Each row is a point on a tangle of strands that fork, close into loops and nearly touch. The rows are in no order.
In the rows, zero is written as 128.
Points whose rows are less than 132 apart are linked; no others are. Some points are linked to none.
j_57: [136 189 120 151 123 144 135 175 172 162 147 134 140 190 105 145  99 151
  87 123 142 157 119 149 155 173 151 124 171 154 113 116 130]
j_508: [126 177 144 159 143 106 133 173 136 140 162 136 157 160 115 137  94 174
  93 111 159 149 137 114 159 171 140 111 136 146 105 113  99]
j_580: [179  91 146 114 132  95 105  89 158 161  63 123  93 138 183 125  65 100
  95 144 111 111  95 127 148 130 210  99 141 155 117 156 113]
j_178: [169  86 104  83 141 116 133 128 153 113 107 151 148 169 210  97 143  68
 154 139 120  90  92 162 149 151 149 132 148 192 117 149 148]
j_73: [117  79 157 120 156  76 196 145 114  53 100 134 172 106 175 126  90 126
 138 138 194 139 173 133 153 157  85  98 121 126 132 165 141]
j_964: [178  51 150 102 137  88 147  87 143 135  70 115  85 116 210 134  82  91
 123 150 139 105 104 126 130 136 185 106 140 155 115 175 131]
j_59: [103  70 129 195 115 181 123 141 126 151 128 100 136 128  66 155 165  75
 114 181  72 112 122 169  52 155 130 119 163  99 148 110 153]
j_881: [123 135 123  78 153 106 148 169 133 126 107 161 105  97 169 114 131 168
 151 104 177 134 129 120 186 149  55 140 100 141 105 135 114]
j_961: [146 119 121 149 160 115 161 154 109 137 148 138  99 126 146 119 174 110
 102 142 159 129 110  89  87 153 137  99 159 150 111 157 133]
j_117: [146 142 124 130 113 156  37  75 134 186 116 131  87 128 108 110 161 102
 141 120  36 124 114 111  68  85 139 182 129 115 148 103 116]
j_153: [133 144 125  36 101 112 106  97 126  79 122 129 144 130 169  93  71 170
 184 100 119 115 141 117 201  95 110 155  56 121 120 127 111]
j_812: [165 164  76 103  95 172 112 122 144 150 169 121 147 179 108 141 196  83
 133 104 100 117  83 138 119  78 142 164 161 156 132 110 166]
j_422: [128  83 152 142 136 102 113 126  99 129  58 121 127  65 142  98 154 123
 116 159 138  93 131 118  72 133  94 127 125 116 113 115 130]
j_90: [ 94 135  92 184 126 153 136 169 113 131 174 117 159 168  59 125 181  96
 116 144  91 110 137 157  81 170  79 120 163 120 142 101 154]
j_852: [144 165 162 182 127 114 116  88  72 121 195 110 137 147  87 129 153 127
  97 126 161 122 143  66  98  88 199  96 136 116 121 122 126]
j_649: [131 182 111 122 128 124  68 131 132 167 134 152  96 115 105  94 169 156
 137  87  91 115 123 112 119 118  81 161 118 136 101 114 104]
j_110: [120 128 134  90 170  92 175 163 125 118 138 156 106 102 165 126 124 151
 148 107 186 179 140 104 176 162  85 119 107 150 133 173 109]
j_874: [111 115  92 102 123 168 117 108 135 115 137 136 119  94 101 147 161 119
 184 125  98 139 121 136 106  71 117 161  84  81 148 116 140]
j_408: [135 155 132 182 126 162  87 121 129 118 165 114 154 205  62 128 135  86
 131 148  91 128 122 122 110 119 190 130 178 112 166 109 126]
j_521: [121 116  98 148 179 139 166 196 137 100 155 156 100 165 121 136 145  91
 122 139 122 164 113 139  90 199  78 119 179 134 154 147 119]
j_568: [165 133 131 123 136 129 162 108 126 117 189 132  97 150 137 170 142 119
 106 109 182 142 122  82 140  86 218  94 142 143 131 169 138]
j_84: [126 137 102  30 115 140  83 105 162  67 125 128 143 132 153 104  84 136
 191 109  77 152 140 138 176  88 114 181  84 106 133 122 122]
j_735: [127 111 135 118  91 171  56  71 124 180  97 111 130  99  97 130 172  97
 147 145  51 114 123 143  81  75 131 167 111 108 152  84 124]
j_993: [176 165 150 112 116 130  26  74 123 181 122 119 112 143 127  92 151 124
 129 109  76 110 111  94  93  81 172 159 129 138 126 103 112]
j_857: [116 112 109  39 114 130 159 124 176  98 138 134 117 133 164 155  78 148
 188  83 132 142 127 172 195  99 119 165  71 128 133 167 148]
j_212: [ 90  85  94 113 137 175 153 128 127 115 119 152 108  66 107 164 189 103
 175 138 115 131 124 154  93 102  66 129  90  84 149 126 161]
j_135: [139 201 130 151 125 154 131 190 166 184 165 133 102 178  52 161 119 141
  70 105 140 167 112 124 126 155 148 125 181 133 117 130 142]
j_634: [123 138 137 180 116 143 100  96 113  76 157 110 178 167  90 120 109 116
 133 140 105 126 149 114  96  97 181 134 134 102 168 108 113]
j_356: [141  90 129 104 128 122  79 113  86 130  84 131 145 109 151  84 182 104
 136 156 103  91 118 113  69 121 103 144 138 152 119 109 121]
j_901: [ 95 130 154 101 142  98 183  98 119  84  82 125 106  49 127 130  73 198
 160 119 182 181 154  96 194 152  71  88  68  68 147 141 104]
j_385: [132  88 106  70  96 153 123 137 122 149 106 121 111  69 150 155 176 117
 157 113 126  92 110 166 147  73  81 155  88 118 111 114 163]
j_221: [ 97 127 138 132 118 115 172 159 150 110 110 118 186 118 156 148  46 171
 105 133 166 144 149 174 195 175 107 117 106 136 123 109 131]
j_315: [141 137 135 184 148 125 143 130 104 165 150 105  90 149  89 135 159  97
  81 143 123 118 106  78  68 167 177  85 170 133 113 142 126]
j_461: [138 128 147 135  80 128 142 113 142 136 102 104 189 141 159 138  81 130
  84 145 134 113 121 178 163 111 169 118 125 146 110 104 145]
j_549: [148 142 120  83 109 117 152 146 181 157 134 141 182 168 177 150  83 146
 113 105 157 113 115 181 215 131 143 146 119 186  90 125 153]
j_915: [ 91 143 147 192 124 115  98  86  96  80 163 108 163 159  88 107  69 139
 112 157 110 146 179  98 101 111 177 106 133  60 180 111  99]
j_156: [120  57 119  90  96 168 136 115 113 131  74 124 139  39 122 161 179 109
 162 140 113  90 123 175 107  89  83 160  90  91 128 112 176]
j_908: [132 139 140  73  88 100 128  71 115 109 130 124 161 128 165 113  73 172
 156  91 152  86 143 126 211  65 134 144  73 134 124 112 132]
j_207: [157 130 130 101 154 103 103 117 137 123 123 140  96 124 177  93 112 126
 145 128 117 144 121 100 112 125 145 131 133 132 121 155  92]
j_941: [168 117 109  95 151 108 138 130 164  94 127 152 138 194 193  99  97  86
 154 126 117 131 108 143 153 149 166 133 151 185 135 163 115]
j_258: [117 134 133 148 144 119 106 104  80  60 136 130 171 120 146  73 136 130
 167 135 114 124 163 100 100 121 116 133 115 128 139 118  97]
j_458: [184 145 145 130 114 116  69  94 126 182 101 109 116 153 145 111 130 113
 101 141  94 104  99 107 101 105 185 143 153 160 119 110 112]
j_608: [104  80 139 126 157 110 207 171 120  84 139 124 143 113 158 171 114 133
 121 130 199 152 149 137 160 144 130  87 137 141 155 160 162]
j_447: [ 87 103 148 175 145 101 158 155 117  95 137 104 147 126 119 149  76 141
 110 161 153 168 173 130 128 167 134  94 134 100 152 124 119]
j_779: [108 124 103  41 141 135 152 139 144 107 107 140  99  89 161 142 107 170
 195  99 150 140 128 141 206 123  68 150  72  95 124 147 128]
j_211: [146 158 105 153 137 156 101 132 153 125 150 130 122 190 104 114 145  72
 134 136  85 137 105 120  91 134 167 136 187 144 147 131 124]
j_917: [105  97 133  80 127 110 185 118 153  90 124 128 130 124 178 146  59 147
 157 107 169 148 151 151 189 130 133 130  88 132 149 170 144]
j_92: [156  82 127  83 106 124  89 126 110 137  76 125 180 128 174  86 156 102
 127 150  86  74 124 170 112 125  91 152 124 155 120 101 132]
j_78: [146  71 144  75  89 125 110 150 113 129  41 122 190  86 163 105 147  98
 114 155 124  61 135 184 118 139  72 155 119 144 103 106 158]
j_712: [126 154 154 118 123  97 149 112 126 125 123 140 121 104 153 135  87 185
 121 110 171 142 145 115 194 115 136 118  95 129 114 133  99]
j_19: [130 121 142 170 135 131 127 117 142 149 120 113  72 108 117 161  94 139
  95 152 129 152 127 118 108 127 175 108 151  95 140 148 116]
j_362: [130 131 104  72 108 164  83 103 159 130 122 124 122 119 138 132 115 135
 175 118  84 146 120 149 150  72 115 175  94 103 132 117 129]
j_780: [125 137 108 134  76 179 118 140 145 142 132 124 162 141 108 135 148 110
 131 126  94 127 113 189 125 120 108 160 136 123 129  98 146]
j_848: [ 83 178 129 179 134 152  98  78 113 135 158 132 116  99  53 118 194 151
 170  96  92 119 157  79 107  78 102 136  89 100 129 106 119]
j_687: [ 73 109 115 191 126 160 126 131 122 114 150 116 149 128  58 136 156  92
 140 159  74 127 158 148  68 131 106 129 138  78 151 108 139]
j_972: [ 80 127 124 123 115 151 168 155 136  90  98 121 158 104 120 145 101 154
 146 138 139 151 141 175 158 149  83 133 111 111 128 113 130]
j_437: [120 150 124 103 103 123 153 157 198 137 116 148 157 154 155 148  58 168
 101 109 149 161 132 176 205 150 123 149 117 147 109 121 129]
j_29: [172  86 144  91 172  71 137 120 120 126  95 137  79 112 199  93 116 110
 137 147 149 138 119 104 106 136 138 102 135 152 120 175 113]
j_223: [124 102 129 142 100 183  90 105 153 189 105 116 104 108  81 165 162 100
 130 142  57 146 102 168  75  86 152 141 128  84 139 112 147]
j_607: [ 80 116 137 113 123 131 175 127 122  86  75 116 129  56 116 138 114 188
 162 136 161 139 136 132 175 137  67 127  73  81 123 125 134]
j_732: [120 167 142 156 156 134 137 171 162 181 165 149  68 135  69 182 111 162
  83 106 144 182 128  99 135 169 148 113 155 113 137 148 106]
j_600: [135 127 114  91  93 128 136 131 135 153 118 125 124 104 153 149 149 148
 154 109 145  90 111 149 161  83 118 153 104 146 111 116 157]
j_247: [104 137 126 187 153 142 135 128  77 157 181 111  83 111  64 135 187 137
 107 123 141 122 127  70  79 146 131  93 137 116 112 151 129]
j_271: [ 88 180 145 193 126 116  91 156 123 115 179 124 171 194  67  97 123 131
 102 125 110 121 168 130 110 170 113 130 148 143 129  98 110]
j_116: [111 167 142 163 121 117 109 145 114 123 152 118 164 161 108 110 126 152
 109 133 134 121 140 116 118 146 128 127 146 142 107  94 110]
j_402: [153 134 140 156 135 130 139 103  99 124 178  98 117 142 124 155 150 115
  91 138 161 126 117  86 100  86 234  90 152 128 123 144 129]
j_157: [133 146  79 164 129 162 145 159  88 146 167 128 127 163  84 128 213  81
  98 136 109  80  91 120  70 149  90 118 168 149 125 107 159]
j_880: [124 100 163 137 100 115 126 151  99 143  50 109 172  78 135 123 143 137
  94 153 156  63 130 158 111 149  94 125 133 131  96 101 154]
j_195: [110 148 149 134 136 104 164  96 111 112 127 140  96  80 128 150  71 191
 127 111 179 177 147  94 181 129 127  97  86  85 150 146  89]
j_60: [101 162 138 210 138 122 109 100  83 141 164 127 103  94  63 108 174 150
 127 104 116 123 154  65  93 111 107 109 119 116 116 119 119]
j_163: [168 125 113  58 162  96 112 122 168 101 138 157  99 160 197  83  87 118
 165 116 124 142 130 117 163 120 166 149 126 159 136 178  97]
j_317: [113  73 155  67 160  85 199 129 131  70  86 124 123  87 185 138  70 133
 155 121 194 150 167 127 168 147  81 123  97 128 138 187 160]
j_726: [123 110 129 183  98 165 115 129 129 191 109 100 107 118  89 157 161  98
  92 152  78 113 104 166  74 135 149 130 160 100 130 103 149]
j_32: [172 134  77 106 117 159 113 127  94 149 148 134 133 156 119 120 232  75
 127 129  99  85  77 125  86 105 124 141 157 151 137 105 158]
j_980: [132 107 153 121 178  74 203 177 120 119 148 146 130 131 164 143 133 136
 116 121 215 163 140 104 150 177 115  89 150 161 135 170 114]
j_743: [181 126 127 126 115 114 102 113 156 182  82 128 106 154 158 113 110 101
  90 162 108 107  85 131 133 150 187 116 162 169  94 132 118]
j_739: [115  84 148 157 131 115 173 127 118  93 131 112 141 105 152 172  92 143
 107 138 170 126 145 136 136 124 160  88 118 118 148 147 148]
j_571: [121  90  92 115 182 124 177 191 113  88 136 169 112 119 142 139 189  89
 143 131 161 153 132 130 100 163  56 112 159 129 157 167 144]
j_479: [132 119 143 102 105  91 135  88 120 124  95 129 174 112 177 111  83 179
 123 121 166  86 138 139 189 104 135 123  77 139  93 106 121]
j_511: [125 131 134 139 162 127 134 139 124 150 144 135  75 111 136 132 133 136
 126 128 144 162 122  92 101 150 118 127 134 128 129 153  96]
j_491: [146 136 118 102 115 121 161 161 137 146 131 128 154 132 170 138 129 146
 104 114 178 105 106 151 177 129 119 129 123 171  90 130 149]
j_510: [111 157 153 181 138 117 119  86  58 123 157 112 133  93  93 118 185 161
 132 100 164 111 159  65 116  91 174 105 110 109 120 116 108]
j_916: [106 216 141 169 106 148  82 127 147 170 150 140 102 125  56 112 135 165
 119  90  91 131 135 120 125 136  79 160 127 129 111  95 113]
j_728: [137 140 147 194 135 146 108 110 129 165 140 114  77 126  88 133 122 123
  95 145 101 129 120  91  76 134 191 113 164 111 121 130 109]
j_192: [ 84 122 147 176 158  98 126 134 114  69 146 123 153 165 114 122  39 134
 109 161 126 186 177 129 109 161 157  95 138  80 180 131  91]
j_293: [ 96 203 133 199 103 153 104 154 134 155 174 130 129 174  31 110 139 145
  98  95  85 114 144 130 115 165  66 131 149 145 101  84 137]
j_939: [169  93 104 114 139 116 152 154 122 125 120 141 132 142 157 101 162  95
 118 147 146 104  92 128 114 153 138 109 161 172 113 150 136]
j_693: [122 173 122  97 100 133  85 124 141 145 125 131 116 124 125 112 111 158
 149 116 104 155 130 125 146  94 120 171 106 119 118 108 106]
j_149: [134 143  75 150 157 157 121 160 154 124 154 160  97 190 109 110 150  69
 126 131  84 142  94 146  87 185 108 125 183 147 157 137 121]

A tip is a point with one link. Name the tips that can be reached along the links from each point below, in the order of the rows.
j_510 | j_812, j_568, j_848
j_293 | j_732
j_110 | j_571

How many points has the smallest loop of links through each point below? Write - if it is on no loop.
j_110 | 9
j_479 | 19
j_511 | 5
j_408 | -

A piece is all that can be reached along the links. How many separate loops has the piece of each point below (a circle has one, a figure eight two, a Y none), and how many tips (points with one link)?
j_447 | loops 1, tips 1
j_247 | loops 2, tips 3
j_549 | loops 1, tips 1
j_422 | loops 1, tips 0
